Each row is a point on a landscape with many valleys, with its height.
From any point a ball takes the steepest step (drop divided by distance) to one of its 2 nearest points. It stops when none of these is lower. Distance is the straight distance between rows; heights are no part of it.
J766: [171 104 138 101 203 182  90 152  92 208 135  87 195 181 165 111 118  84
 134 103 163 164  82 127]  (h 568)
J660: [193  96 126 151  88 123 183 174 147 119  80 113  90 114 113 101 157 125
 121 106 135 157 134 125]  (h 606)
J750: [131 122 102 164 106 123 131  74 133 111 199 189 113  82 120 113 134 157
 122 133 110  93  96 151]  (h 248)
J247: [131 155 144 124  34 136 168 167 123 142 118 125  90  66 119 136 146 125
 142 143  93 125 178 117]  (h 647)
J312: [ 99 150 134 135 127  80 108  54 177 156 157 163 131 126 118 193  81 134
 122 134 128  78  83 113]  (h 460)
J97: [119 104 143  92 142 163 161 137  50  95 136 106 141  72 139  64 142 119
 150 132 146 150 190 130]  (h 409)
J962: [123 144 141 157 105  86 144 152 184 125  80 143 109 143 107 175 135 122
  81  99  96 133  76 105]  (h 333)
J948: [145  83 136 121 192 118 143 135 131 115  86 113 122 159 120  93 129 107
 124  73 166 158 109 122]  (h 489)
J724: [135 115 119 116  85 151 130 131 111 107 131  60 114 150 170 138 122 113
 154 139 134 152 166 175]  (h 654)
J496: [110 157 135 118 184 165 123  89  97  96 149 140 162 132 120 106 107 167
 163 131 134 115 146 130]  (h 572)
J410: [162 148 122 124  95 171 168 186 104 119  81  64 148 121 123 119 106 141
 120 132 164 164 171 111]  (h 400)
J429: [115 138 105 153 128 114 102  54 154 134 183 176 103 119 133 162 111 141
 137 119 119  96  58 164]  (h 426)
J462: [122 162 159 127 181 152 121 168 162 152 107 123 189 168 102 153 131 145
  81 127 126 138 118  94]  (h 363)
J315: [150 152 125 126  98 169 144 185 105 114  95  65 166 148 124 142 112 146
 113 153 158 140 195 111]  (h 368)
J464: [164 131 102 179  80 129 169 160 132 109 133 143 128 118 122  93 154 142
  81 153  82 144 114 151]  (h 821)
J554: [140 131 114 142  76 132 160  93 123 131 154 173  92  61 133 102 172 140
 164 120  98 132 113 143]  (h 786)
J516: [ 98 143 149 137 195 109 129 141 164 138 110 133 174 159  98 149 136 158
  60 121 117 132 117  90]  (h 330)
J353: [150 136 147 125 163 186 137 145  63 133 127 126 194 143 137  71 150 146
 144 143 142 164 140 134]  (h 539)
J611: [121 194 161 160 112 122 135 184 151 136  75 132 168 153  99 153  89 146
  87 144 111 129 126  69]  (h 432)
J329: [147  81 129 119 186 122 125 133  89 121  86  98 126 147 145  78 113  76
 155  74 188 173 116 132]  (h 523)
J335: [109 167 151 129 138 125 144  59 144 116 139 152 132 102 106 150  91 164
 164 110 147  95 130 122]  (h 607)
J631: [128 145 116 138 148 119  97 168 162 159 133 104 166 201 114 142 103 129
  68 157 123 134 127 122]  (h 590)
J668: [148  87 134 119 161 117 145 128 123  94 100 137 105 130 115  89 141 114
 151  95 153 158 127 138]  (h 524)
J107: [148 141  89 170  29  99 122 163 144 122 142 174 108 111 120 146 132 145
 107 183  97 103 115 143]  (h 219)
J471: [139 142 144 148 127 119 161 102 154 114  95 154 108 121 122 131 152 146
 138 104 106 147 104 125]  (h 271)
J157: [ 79 128 139 128 219 120 104 131 197 166 147 121 168 139 112 142 153 109
  54 133 109 123  90 111]  (h 272)
J331: [146 116 146  80 218 175  91 162  89 161 129  83 161 173 148 117 104  90
 144  99 170 164 111 132]  (h 589)
J654: [155  77 113 143 137  99 134 138 146  95 129 161  98 130 116  98 169 140
 111 116 125 123  99 153]  (h 215)
J830: [113 117 108 129 107 142 134  86 103 105 214 143 109  81 132  97 120 149
 158 140 107  93 153 149]  (h 575)
J434: [132 176 130 107 117 160 130 124 116 126  84  82 138 171 144 142 107 121
 144 144 133 171 152 131]  (h 521)
J989: [109 110 124  79  43 132 139 153 107 178 195 134  72  44 129 150 181 144
 153 134 112  88 181 126]  (h 296)
J682: [131 110 129  95 140 125 124 148 128  88 103  83 107 153 126 133 114 110
 154 104 168 139 171 139]  (h 629)
J111: [109 136 120 117  72 101 107  86 125 120 142 131 113 103 116 166  95 140
 175 161 150  71 179 123]  (h 704)
J796: [185 103 139  88 173 198 108 159 106 209 126  78 196 172 149 118 118 105
 126  89 178 170  86 102]  (h 552)
J647: [174 112 136 142 166 173 145 169 107 142 109 104 176 168 118  89 137 156
 101 113 153 175 115 116]  (h 501)
J878: [118  92 113 127  71 118 138 169 111  94 155  93 117 110 140 136 131 129
 115 173 128  83 206 151]  (h 603)
J95: [143 138 121 108  49 124 127 137 140 135 113 142  66  84 127 155 173 139
 180 127 122 122 147 134]  (h 822)
J946: [104  94 127  81 100 134 162 118  58 133 170 108 100  55 174  95 152  85
 166 124 112 154 182 146]  (h 376)
J160: [129  91 118 128 124 119 105 113 131 124 148 160  64  93 135 112 168 116
 199  92 143 119 112 148]  (h 320)
J275: [133 107 120 112  62  96 139 153 112 121 169 147  97  68  88 132 147 152
 130 169 138  54 204 120]  (h 191)
J343: [141 128 168 113 214 157 129 132  84 176  77 127 190 150 146  90 139  98
 141 100 168 177  85 119]  (h 743)
J100: [137  77 107 130  73 136 133 152 110 108 149  62 108 131 172 124 140 116
 137 137 126 135 165 177]  (h 637)
J969: [109 132 126 127 149 104  88  61 156 116 158 149  90 130 127 156 100 131
 170 108 135  86 115 129]  (h 469)
J61: [158 118 123 149 114 142 180 132 104 128  94 126 138 129 146  73 145 125
 120 127 108 189 108 143]  (h 448)
J767: [124 119 110 132  39  91 127 157 123 114 134 113 112 104 131 161 122 137
 131 183 123  74 192 127]  (h 586)
J213: [177 155 133 133 128 176 121 201 127 154 113  87 189 180 103 147 114 162
  85 132 148 151 139  92]  (h 423)
J422: [142 125 100 157  65 125 134 106 146 139 157 183  87  80 130 119 183 143
 139 132  89 121  84 154]  (h 796)
J257: [112 201 121 146 115 128 139  67 151 140 125 149 137 145 134 152  99 153
 125 138  88 126  99 127]  (h 532)
J165: [151 150 120 169 119 148 164 161 120 108 121 143 157 146 116  92 145 170
  71 159  95 140 115 133]  (h 835)
J132: [159 128 116 123 127 138 149 151 171 149  84  78 118 171 123 132 111 111
 101  94 134 171 106 114]  (h 461)
J391: [ 79 148 147 167 114  77 126  88 184 143 106 172 136 100 104 229 133 146
  70 103  92  91  57  78]  (h 247)
J472: [105 129 121 129 148 103  72  84 139 102 173 141 101 157 123 149  78 128
 155 125 137  77 136 129]  (h 494)
J762: [114 142 161 128 230 156 118  97  90 120 123 153 170 149 137  88 134 139
 134  98 136 153  96 114]  (h 311)
J397: [138 145 168  91 223 178  99 156 143 219 139 102 181 161 140 140 139  92
 106 125 114 156  84 125]  (h 708)
J35: [136 125 139 101 152 137 151 116  86 110  87 103 131 112 147  96 125  96
 177 115 163 181 143 141]  (h 338)
J486: [131 183 162 103 185 175  95 159 141 196 128  98 182 176 129 158 121 107
 106 138 115 159 113 125]  (h 694)
J664: [186 104 119 159  86 113 164 172 167 115  89 147  95 130 107 123 169 145
  97 114 120 129 102 129]  (h 645)
J50: [144 107 146 135 159 136 168 115  77 128  77 138 149 109 139  63 132 108
 153 103 158 180 136 135]  (h 377)
J119: [111 103 135  72  63 130 154 129  96 142 182 118  84  44 145 137 161 119
 169 122 111 109 180 140]  (h 321)
J172: [115 140 102 139 131 131 108  76 128 110 179 140 118 138 138 113 104 134
 147 135 103 109 117 161]  (h 543)
J187: [167  98 127 131  94 162 199 158  72 146 112  88 138 100 151  62 141 119
 111 134 134 178 173 123]  (h 884)
J201: [109 120 117 131 126  73  88 105 191 135 140 177 104 135 126 185 140 107
  91 113 112 107  58 137]  (h 359)
J141: [145  88 130 117  59 101 144 179 124 130 152 149  76  76  96 135 177 141
 126 169 123  70 187 137]  (h 151)
J515: [114 181 133 127 125 128 135  67 148 136 117 139 113 149 158 149 111 124
 143 132  95 147 103 146]  (h 558)
J810: [169 124 116 144  69 173 193 177 100 142 114  67 135 106 147  92 136 128
 109 145 115 174 156 121]  (h 895)
J744: [139 113 126 130 206 151  97 138 112 165 142 108 158 184 160  79 120  96
 114 108 132 179  73 137]  (h 306)
J637: [124  99 144 118 198 131 113 118  75 141  99 108 135 153 175  81 102  70
 167  93 164 174 109 144]  (h 548)
J930: [163 150 131 160  93 147 170 190 140 117  80 100 129 139 107 119 115 143
 109 122 132 152 158 108]  (h 452)
J624: [158 102 125 146 121 128 171 123  86 139  92 133 135 103 153  53 156 102
 155 121 136 181 136 143]  (h 408)
J926: [125 122 144 122 216 155 127 106  76  98 135 152 148 133 137  59 132 131
 163 105 149 140 119 133]  (h 340)
J534: [123 107 123 108 160 168  96 139  79 107 125  47 127 168 197 121  92  85
 156 115 160 153 138 153]  (h 371)
J91: [110 131 101 134 146 101  93  73 171 123 161 180 108 134 140 164 131 130
 114 108 107 112  46 157]  (h 397)
J656: [ 99 128 115 153  98  45  94 129 196 143 113 194 134 122 111 198 125 121
  77 145 109  94  70  85]  (h 322)
J981: [134 112 128 120 199 150 101 159 147 159 149 107 165 189 129  99 131 118
  84 120 124 161  78 136]  (h 349)
J455: [117 128 135  94  92 127 149 118 116  88 140 132  95  62  91 137 135 141
 168 133 167  86 197 131]  (h 479)
J77: [126 138 171 102 231 155 127 121 126 178  95 121 179 163 141 110 141 105
 120 102 129 184  80 109]  (h 730)
J850: [176 112 121 151 160 155 156 164 138 151  98 116 170 167 118  92 145 154
  69 110 140 176  90 107]  (h 471)
J242: [ 73 128 158 128 211 105 117 125 187 146 124 134 171 135 103 158 133 131
  61 137 119 112 115  92]  (h 300)
J539: [106 189 168 141 159 127 138 171 168 151  77 117 170 146 101 172 102 137
  75 126 116 137 120  63]  (h 405)
J812: [167 142 124 160 152 157 150 186 147 148  95 110 179 179 105 116 127 160
  54 118 122 161  82  98]  (h 435)
J171: [117 143 138 137 180 147 128  58  83 133 121 145 136 125 182  80 123 101
 170 121 116 160  85 152]  (h 742)
J591: [148  68 124 123 141 125 138 142 100  84 121 115 103 116 135  75 140 109
 161 103 158 139 163 149]  (h 551)
J976: [128 119  94 173  88 105 118  85 146 117 186 195 127  91  94 141 130 174
 121 150 127  71 100 147]  (h 217)
J392: [128 105 134 118 168 173 129 145  34 106 130 102 164 106 153  55 136  98
 165 129 164 162 164 135]  (h 387)
J52: [150 125 103 160  84 123 158 126 140 117 130 164 111 106 129 109 165 140
 104 139  84 143  89 149]  (h 809)
J710: [106 145 129 126  97  72  97 104 135 130 127 148 145 155 114 169  75 126
 139 174 135  82 153  90]  (h 218)
J555: [114 189 126 134 157 152 104 103 136 151 144 141 177 184 139 135 112 151
 101 161  98 127 103 130]  (h 287)
J700: [106 152 116 148 124  90  92 153 164 155 125 134 175 179 110 156  84 118
  67 180 103 124 112  92]  (h 561)
J245: [ 93 181 119 135 176 138 104  80 150 145 154 152 163 154 143 143 110 134
  75 149  84 117  71 139]  (h 246)
J852: [142 108 110 144 108 161 139 175  98 107 160  90 153 142 128 103 129 151
  97 175 122 108 190 147]  (h 859)
J755: [104 161 158 133 133 109 146  76 185 137  96 163 104 118 112 190 130 141
 127  94 109 118  84 105]  (h 138)
J311: [135 111 137 118  82 130 162 114 118 143 129 159  81  58 144  97 186 115
 178 108 108 150 131 134]  (h 797)
J529: [156 125 114 126 148 149 147 151 167 189 105  72 141 178 138 123 110 118
  73 100 126 183  84 108]  (h 511)
J742: [106 144 115 140 188 126 107 103 158 132 147 145 150 173 139 118 132 126
  75 124  83 149  56 146]  (h 192)
J765: [ 91 180 139  86 172 137  99  85 115 107 132 117 143 145 130 152  79 128
 162 133 152 109 150 127]  (h 663)
J327: [127 102 131  78  95 125 140 144  99  92 126 126  68  67 113 131 158 121
 175 112 160 112 185 150]  (h 507)
J548: [127 152 146 125 173 174 125 121  93 119 129 131 169 147 125  90 137 153
 141 142 124 150 136 141]  (h 555)
J538: [152 110 120 129 121 166 148 167  88 108 134  75 155 127 141  96 126 147
 122 150 145 154 181 149]  (h 867)
J330: [ 82 158 149 113 169 105 128  85 185 143 109 144 122 136 125 173 119 131
 110 103 104 121  95 103]  (h 59)
J613: [ 94 165 134  95 188 165  92  87  79  95 154 119 124 137 156 126  80 115
 186 117 138 111 143 139]  (h 646)
J188: [100 112 111 115 137 113  66 121 119  87 162 119 107 161 137 129  92 111
 158 125 133  90 154 145]  (h 487)
J975: [146 154 145 162 103 124 175 179 152 108  58 120 130 129  87 137 120 150
 100 123 121 131 147  95]  (h 407)
J768: [110 142 123 118 184 141 103  76  91 126 134 122 122 158 183  96 110  99
 159 119 105 145  88 156]  (h 725)
J851: [151 128 130 143 163 141 161 126 141 182  79  97 154 162 149 111 122 103
  86  93 125 196  61 111]  (h 553)
J438: [132 123 121 106  44 122 136 156 131 182 178 162  73  42 103 136 181 161
 144 145 115  79 157 113]  (h 276)
J357: [137 146 103 166  40 107 117 144 133 123 132 123 120 138 127 144 116 132
 102 187  95 117 149 137]  (h 269)
J726: [103 173 116 145  95  96 111  75 168 141 139 163 132 142 129 176  99 137
 115 147  96  99  98 116]  (h 497)
J562: [109 152 135  96 204 189  86 117  56  96 149 100 142 151 166 102 102  99
 182 115 144 133 138 136]  (h 632)
J967: [184 117 136 125 158 190 143 167  64 147 115 101 192 150 121  82 150 149
 128 124 161 168 138 127]  (h 525)
J799: [189 104 130 108 154 189 120 172 110 180 118  81 187 179 140 100 121 138
 108  99 176 172 103 109]  (h 531)
J903: [114 149 113 180  66  82 129 119 154 115 127 208 149  97 114 178 119 160
  67 153  93  86  63 106]  (h 127)
J784: [124 112 132 105 133 142 140 113  65 112 108  86 122  98 178  97 120  68
 189 118 162 163 152 157]  (h 301)
J14: [149  84 106 155 144 121 139 131 114  89 149 151 117 131 122  65 150 149
  97 130 123 133 116 156]  (h 152)
J57: [100 123 128 109 128 143  90 118 100  71 158  89 114 140 154 135  89 111
 159 137 143  92 177 160]  (h 467)
J523: [137 165 139 100 158 173 116 159 144 168 108  77 163 187 130 152 108 115
 102 124 138 165 130 117]  (h 678)
J579: [119 131 129 117 200 187  78 148  57  98 162 102 153 176 153  96 113 107
 152 121 145 134 134 134]  (h 621)
J490: [131 122 155 142 188 137 159 103  93 166  66 138 169 142 163  84 138 109
 123 100 142 195  78 117]  (h 758)
J354: [125 144 154 165 132 121 177 119 155 104  76 149 130 126 125 136 151 155
  95  96  91 155  74 104]  (h 325)
J791: [151 112 116 147  59 102 131 163 144 136 120 158  73  82  93 137 183 156
 128 153 125  85 148 122]  (h 207)
J138: [102 124 148 126 214 136 133  94 136 123 119 155 159 146 124 122 148 142
 103 100 120 155  83 114]  (h 277)
J605: [139  91 115 137 140 125 121 113  94 121 127 110 110 155 183  82 122  77
 158 117 120 172  99 167]  (h 182)
J123: [122 125 133  83 124 144 178 133  94  93 124 120 122  60 108  91 140 137
 141 130 144 133 200 125]  (h 433)
J853: [133 135 132 171 110  93 159 141 152  97  98 175 126 129  86 138 144 169
  84 132 104  98 113 104]  (h 292)
J653: [107 137 159 119 178 113 165 124 174 140  75 124 135 137 120 152 143 117
  83  83 115 168  93  88]  (h 411)
J375: [141 140 145 182 114 103 165 176 165 103  71 143 133 138  87 144 125 164
  68 115 113 119 123  90]  (h 352)
J28: [152  98 116 129 105 100 125 162 150 103 104 110 109 158 109 139 121 142
 118 137 144 113 160 134]  (h 530)
J691: [128  85 112 103  93 128 110 137 107 144 212 157  61  45 109 125 174 153
 172 120 140  72 165 129]  (h 610)
J60: [120 101 103 148 115  71  87 125 160 102 147 176 115 143  96 143 134 154
 110 135 133  75 122 137]  (h 470)
J731: [122 144 130 104  79 122 126 143 117  96 101  87 119 121 130 164 110 124
 148 157 149 121 198 130]  (h 580)
J102: [135 156 120 145  65 120 135  78 149 138 151 169 112  71 102 161 115 166
 166 142 129  81 139 117]  (h 642)
J773: [123 179 122 152  54 140 157 112 126 133 128 140 115  99 128 134 116 133
 145 153  72 133 144 127]  (h 612)
J443: [121 173 136  94 102 158 136 149 112 108  93  64 135 139 140 159  94 112
 153 147 149 150 174 142]  (h 554)
J34: [131 123 132  95  98 117 120 139 133  86  99  94  93 125 126 169 124 118
 174 130 158 120 182 149]  (h 604)
J214: [126 162 130 134  94 135 120 163 111 118 104  77 178 165 124 157  99 147
 114 175 149 122 196 123]  (h 336)
J465: [132 109 127  99  66 133 153 140 116 156 127 148  58  47 121 126 195 124
 182 120 128 129 154 123]  (h 807)
J843: [125 164 128 143  21 129 154 137 133 140 141 144  85  70 126 147 135 135
 148 154  84 101 164 119]  (h 631)
J362: [133 159 123 159  75 110 134 152 146 117 103 123 137 152 115 137 106 133
 105 155  97 124 141 122]  (h 323)
J360: [ 81 121 138 146 136  57 111 134 210 153 112 152 132 117 104 185 132 101
  63 130 111 106  78  92]  (h 266)
J446: [128 169 138 157  85  96 133 158 150 136  83 133 140 156 105 163  81 126
 110 159 112 110 144  90]  (h 373)
J510: [138 132 108 161  68  86 109 162 173 124  96 188 103 118 105 173 154 133
  85 136 115 109  61 131]  (h 233)
J899: [137 106 132 123 124  96 130 118 153  98 112 160  83 109  95 141 159 151
 159 104 146  94 141 130]  (h 307)
J405: [144 129 113 130 121 135 152 123 126 112 124 123 125 149 142  98 136 130
 128 132 109 167 117 150]  (h 486)
J917: [ 78 181 169 104 203 133 128  96 182 176 106 122 143 130 142 166 127 109
 100 122  94 132  97  94]  (h 142)
J299: [125  97 144 122 200 116 149 136 170 131  79 110 136 150 112 123 147 119
  90  80 135 168 100 110]  (h 449)
J295: [152 164 146 147 154 175 128 200 147 168 115 116 192 175  97 151 119 145
  69 129 123 146 113  92]  (h 393)
J281: [136  70 131 107 103 136 181 159  71 130 169  99 109  80 145  77 153 109
 118 141 113 139 184 149]  (h 421)
J156: [168 118 124 125 176 161 147 142 121 214  91  96 187 174 159  98 121 101
 100  97 145 204  60 107]  (h 583)
J883: [107 143 121 126 114  97  84 122 120 118 133 123 164 176 126 158  82 145
 122 183 141  91 169 115]  (h 270)
J271: [ 97 162 166 155 150 123 164 116 168 128  78 135 148 141 120 167 142 139
  73  99  93 159  82  89]  (h 372)
J640: [114 145 141  96 160 126 122  90 133 128  93 117  98 151 158 127 114  97
 170 106 134 157 110 137]  (h 442)
J942: [130 155 135 147  94 101 146  98 168 121 106 162 109 113 109 163 143 153
 137 113 108 113 114 118]  (h 213)
J971: [149 113 129 126  86 103 147 154 147 112 101 167  80  85  85 148 175 161
 143 124 129  96 150 111]  (h 255)
J262: [132  99 130  99 130 125 125 101 116  98 126 144  73  88 142 106 144 101
 202  92 149 121 142 149]  (h 358)
J952: [133 144  97 173  47 102 119 142 156 121 137 197 112  92 112 163 148 150
  92 157  98  94  79 135]  (h 178)
J291: [121 136 133  90 133 125 129  84 127 105 113 138  93 113 139 128 119 112
 194  97 139 133 132 144]  (h 396)
J441: [123 141 118 134  73 130 140  84 137 140 193 144 102  58 105 137 119 156
 179 136 137  72 158 129]  (h 657)
J249: [ 92 144 147 120 197 128 106  91 148 115 142 151 145 159 117 127 114 150
 123 111 125 119 115 119]  (h 232)
J620: [135 144 128 166  81  91 121 153 180 139  87 171  98 125 114 188 160 132
  96  98  92 128  58 111]  (h 282)
J56: [101 121 109 126  71 122  97  96 116 113 175 117  97 105 144 161 113 124
 179 147 125  70 168 161]  (h 688)
J396: [122 114 111 157 136  81 120 152 180 111 121 151 142 163 100 151 127 142
  42 150 114 120  99 122]  (h 403)
J904: [137 135 117 120  80  84 101 122 167 134 107 153  87 142 121 190 140 125
 166 123 131 107 133 135]  (h 849)
J557: [119 129 114 136  75  48  97 117 179 153 122 187 137 132 104 194 106 126
 116 159 126  88  88  85]  (h 332)
J31: [ 96 114 123 134 154  73  97 124 211 135 127 147 118 157 114 172 136 102
  71 115 111 107  84 131]  (h 319)
J473: [144  93 115 127  70 123 141 158 115 106 146  89  91 112 130 125 147 125
 127 152 119 119 184 160]  (h 618)
J149: [113 125 135 125 215 144 100 171 189 182 143 102 185 158 104 133 145 117
  44 135 133 141  97 103]  (h 303)
J792: [141 121  97 139  40 118 119 183 137 164 149 176  70  73 104 135 189 153
 122 158 116  88 130 127]  (h 245)
J492: [125 180 138 135  94 116 141  71 148 116 126 160 121  88  98 171 103 160
 171 123 144  78 146 116]  (h 626)
J581: [126 117 123 129 153 151 116 126  81  81 166 111 138 132 128  83 124 144
 138 137 129 117 177 147]  (h 596)
J991: [148  90 116 153 188 138 136 145 110  99 128 139 146 158 123  65 143 150
 106 114 142 153 116 140]  (h 214)
J324: [115 127 115 130  60 136 109  99 126 164 210 154  93  56 118 159 118 147
 186 153 145  62 161 137]  (h 667)
J436: [109 147 136 118 159 151 146  62 111  97 150 150 126  93 113 115 104 158
 167 114 136 114 145 130]  (h 588)
J116: [138 145 147  71 188 177  99 151  72 121 109  77 149 157 137 127 107 101
 168 111 183 165 133 136]  (h 609)
J655: [112 112 143  99 209 127 100 149 159 137 131  91 128 178 123 120 108 108
 112 107 143 143 133 124]  (h 670)
J240: [133  90 124 129 184 154 118 142  47  97 130 124 161 136 153  56 123 113
 162 111 153 151 140 140]  (h 369)
J12: [ 88 145 138 109 184  98  96  98 162 129 137 143 152 160 105 153  91 142
 122 135 142  96 135 110]  (h 273)
J344: [110 138 138 108 188 176 109 117  72  73 157 133 151 120 118  89 116 151
 170 125 137 108 166 119]  (h 584)
J398: [136 139 119 152  92 112 157 133 132 106 124 164 129 110  95 118 142 163
 110 151 112  98 146 125]  (h 274)
J869: [107 145 120 112 190 128  89  96 138 130 144 120 120 180 156 127 111  97
 126 121 104 141 104 145]  (h 705)
J272: [136 115 130 116 199 161  83 173 153 186 160  93 175 183 121 129 116 115
  70 119 143 143 103 119]  (h 335)
J106: [107 109 120 107 140 136 103 113  80  70 148  84 104 126 165 114 105  88
 183 108 141 121 159 155]  (h 447)
J625: [121 129 122 135  93 103 103 162 117 112 118 102 159 171 123 159  93 140
 105 182 137  99 182 118]  (h 304)
J374: [116 126 133 144 149 132 150  64  83 133 125 154 142 111 170  61 139 113
 152 125 113 163 106 148]  (h 755)
J973: [129 137 176  86 238 173 117 147 146 195 126 112 184 149 129 122 157  93
 104 107 137 169  85 108]  (h 718)
J135: [127  94 124 109 127 150 129 134  68 103 117  54 120 128 202 105 111  72
 173 115 168 162 156 165]  (h 334)
J424: [124 167 122 136  76 136 146  78 142 131 138 140 107 114 151 133 122 133
 165 144  95 136 125 153]  (h 591)
J361: [115 122 106 142 128 141 107  74 103  97 202 136 104 112 137 103  98 131
 176 124 119  91 131 156]  (h 562)
J635: [124 133  98 174  81  77 118  83 159 123 158 205 150 101 108 165 104 169
  88 159 123  70  86 118]  (h 177)
J543: [124 139 113 142 124 124 111 114 137 114 143 129 129 168 134 126 114 140
 122 139 105 135 120 153]  (h 518)
J764: [119 168 134  89 151 148 126 113 141 138  92  89 121 168 156 150 102 103
 148 128 128 158 131 137]  (h 485)
J451: [128  82 111 136 107 132 114 128 109 125 210 176  67  52 104  99 171 147
 159 113 134  79 135 139]  (h 599)
J761: [129 132 123 144 105 141 174  61 118 132 162 176 121  69 128  93 153 148
 157 122  94 126 114 137]  (h 778)
J752: [132  82 125 129 131 127 124 106  72 119 120 111  95 113 182  75 128  61
 196 106 137 154 132 163]  (h 253)
J24: [156  83 137 103  98 115 165 167 121  99 109 115  77  78 110 109 166 116
 146 121 151 127 183 137]  (h 540)
J351: [128  60 133 105 100 134 172 152  60 138 149  90 111  75 173  75 150  80
 140 122 134 157 176 149]  (h 401)
J576: [163 130 120  82 140 197 129 163  88 133  92  35 176 152 148 146 107 122
 138 122 211 164 147 127]  (h 640)
J602: [141 128 134  80 162 194 127 163  66 104 113  59 168 143 148 122 126 115
 155 126 187 168 151 141]  (h 624)
J905: [ 91 126 139 102 212 125  90 125 179 154 129 107 131 165 136 139 116  97
 102 118 110 137 114 126]  (h 686)
J880: [153  97 125 119 116 191 178 172  56 136 131  67 166 107 147  76 138 127
 115 146 151 164 177 136]  (h 875)
J974: [157 146 133  93 143 168 117 165 119 145 100  51 164 179 137 151 104 120
 113 115 172 163 152 111]  (h 660)
J167: [ 65 130 146 122 191  77  92 103 196 151 134 142 146 142 100 161 107 116
  87 130 129  99 124  90]  (h 315)
J939: [130  96 115 136 126  82  96 148 162 103 128 141 118 165  95 143 115 137
 112 143 138 101 141 128]  (h 498)
J984: [121 136 127 112 105  95  95 121 157 126 117  96 109 172 132 164  99 101
 143 138 129 125 153 149]  (h 880)
J143: [119 111 135 149 176 101 110 138 171 109 130 149 147 165  98 136 133 154
  59 130 120 122 114 114]  (h 367)
J17: [119 141 120 150  84  80 109  60 163 163 152 177 126 113 113 200  91 153
 169 145 149  69  89 104]  (h 418)
J890: [105 111 105 115  59 134 106 103 107 144 216 130  86  66 154 149 127 125
 175 148 127  64 175 149]  (h 677)
J198: [ 86 171 166 152 119  87 145  75 177 137  96 161 114 103 114 210 137 147
 108  87  87 103  72  82]  (h 196)
J699: [ 98 104 123 100 110 151 135 107  57  98 186  99 100  68 175  91 128  99
 183 119 115 110 177 149]  (h 399)
J657: [179  82 132 129  79 118 185 177 133 128 104 125  74  85 111 103 171 131
 132 120 137 140 160 134]  (h 571)
J875: [103 158 106 151 126  88  96 105 156 142 146 152 156 170 120 155  92 130
  85 172 105 108 101 125]  (h 533)
J177: [125  94 106 157 126  51 105 134 178 108 132 186 124 147  90 164 140 144
  70 134 128  89  93 127]  (h 443)
J58: [153 124 128 144 102 107 148 164 190 143  87 107 107 159 116 152 122 116
  94  94 118 156 101 115]  (h 404)
J545: [163 126 105 163 106 153 155 172 117 124 129 101 156 154 104 100 127 158
  82 169 115 135 158 131]  (h 850)
J580: [134 125 121 145  65 104 150 132 117 114 150 167 117  83  86 116 135 159
 117 174 116  63 178 110]  (h 229)
J639: [102 100 129 101 135 148 131 111  64  73 157 102  88  73 157 101 121  86
 193 106 151 117 168 142]  (h 422)
J380: [131 145 112 165  48  70  98  99 159 165 132 200 132  96 108 197 102 153
 145 154 135  75  77  84]  (h 379)
J893: [136 123 111 129  78  76  76 124 163 132 124 132  85 156 134 174 118 112
 144 138 121 108 122 152]  (h 862)
J848: [134  95 116 147 174 132 117 113 106 140 127 126 132 165 170  74 119  90
 123 112 127 176  81 163]  (h 249)
J369: [125 109 133  89 192 128 102 149 138 121 108  77 123 177 120 125  98 108
 134 104 175 150 150 131]  (h 653)
J977: [116 124 115 138  88  50  77 105 158 131 132 168 128 155 115 178  94 125
 124 168 128  75 116 108]  (h 280)
J251: [124 120 130 145 123 136 164  66  75 141 162 163 127  80 145  55 144 131
 166 125 111 135 130 137]  (h 767)
J589: [118 122 123 138 171 157  85 123  86  90 169 114 134 159 148  97 114 124
 148 133 124 126 145 155]  (h 608)
J916: [138 144 126 127  59 118 110 125 162 141 103 159  65 108 125 178 170 141
 177 124 124 113 113 132]  (h 834)
J751: [141 108 123 141  63  81 117 162 143 112 108 130 111 132 108 164 128 135
 130 165 151  87 173 123]  (h 564)
J703: [146  84 120 129 130 101 106 129 135  95 137 159  73 114 119 121 160 139
 156 105 132 103 121 148]  (h 275)
J226: [ 86 134 126 136 222 135 105 112 172 156 152 126 162 148 143 133 146 113
  61 136  94 147  68 126]  (h 239)
J415: [111 153 139  93 105 133 168 108 104  95 133 131 116  70 102 118 126 143
 160 135 138 112 196 124]  (h 457)
J68: [122  92 115 124 109 129 129 112 100 103 201 157  88  74 130  82 157 131
 151 119 111  91 151 144]  (h 587)
J623: [114 132 135  93  77 142 166 110  95 124 153 114 107  66 148 106 152 108
 172 134 108 142 176 147]  (h 350)

For each start below, name the point where the ball stops.
J397 -> J742
J106 -> J791
J812 -> J742
J851 -> J952
J767 -> J742
J156 -> J952
J299 -> J330
J68 -> J784
J351 -> J791
J930 -> J141
J56 -> J496
J281 -> J791
J455 -> J249

Call two points neighbours if one is among the 2 nearest of the other. Go from one point of each pair to the other, from neighbour to neighbour, staying as low as possible. Name the highest point that can't be avoided.
J330 and J710 -> J557
J903 and J784 -> J611
J249 and J605 -> J981
J703 and J141 -> J899
J742 and J249 -> J167
J360 and J330 -> J656
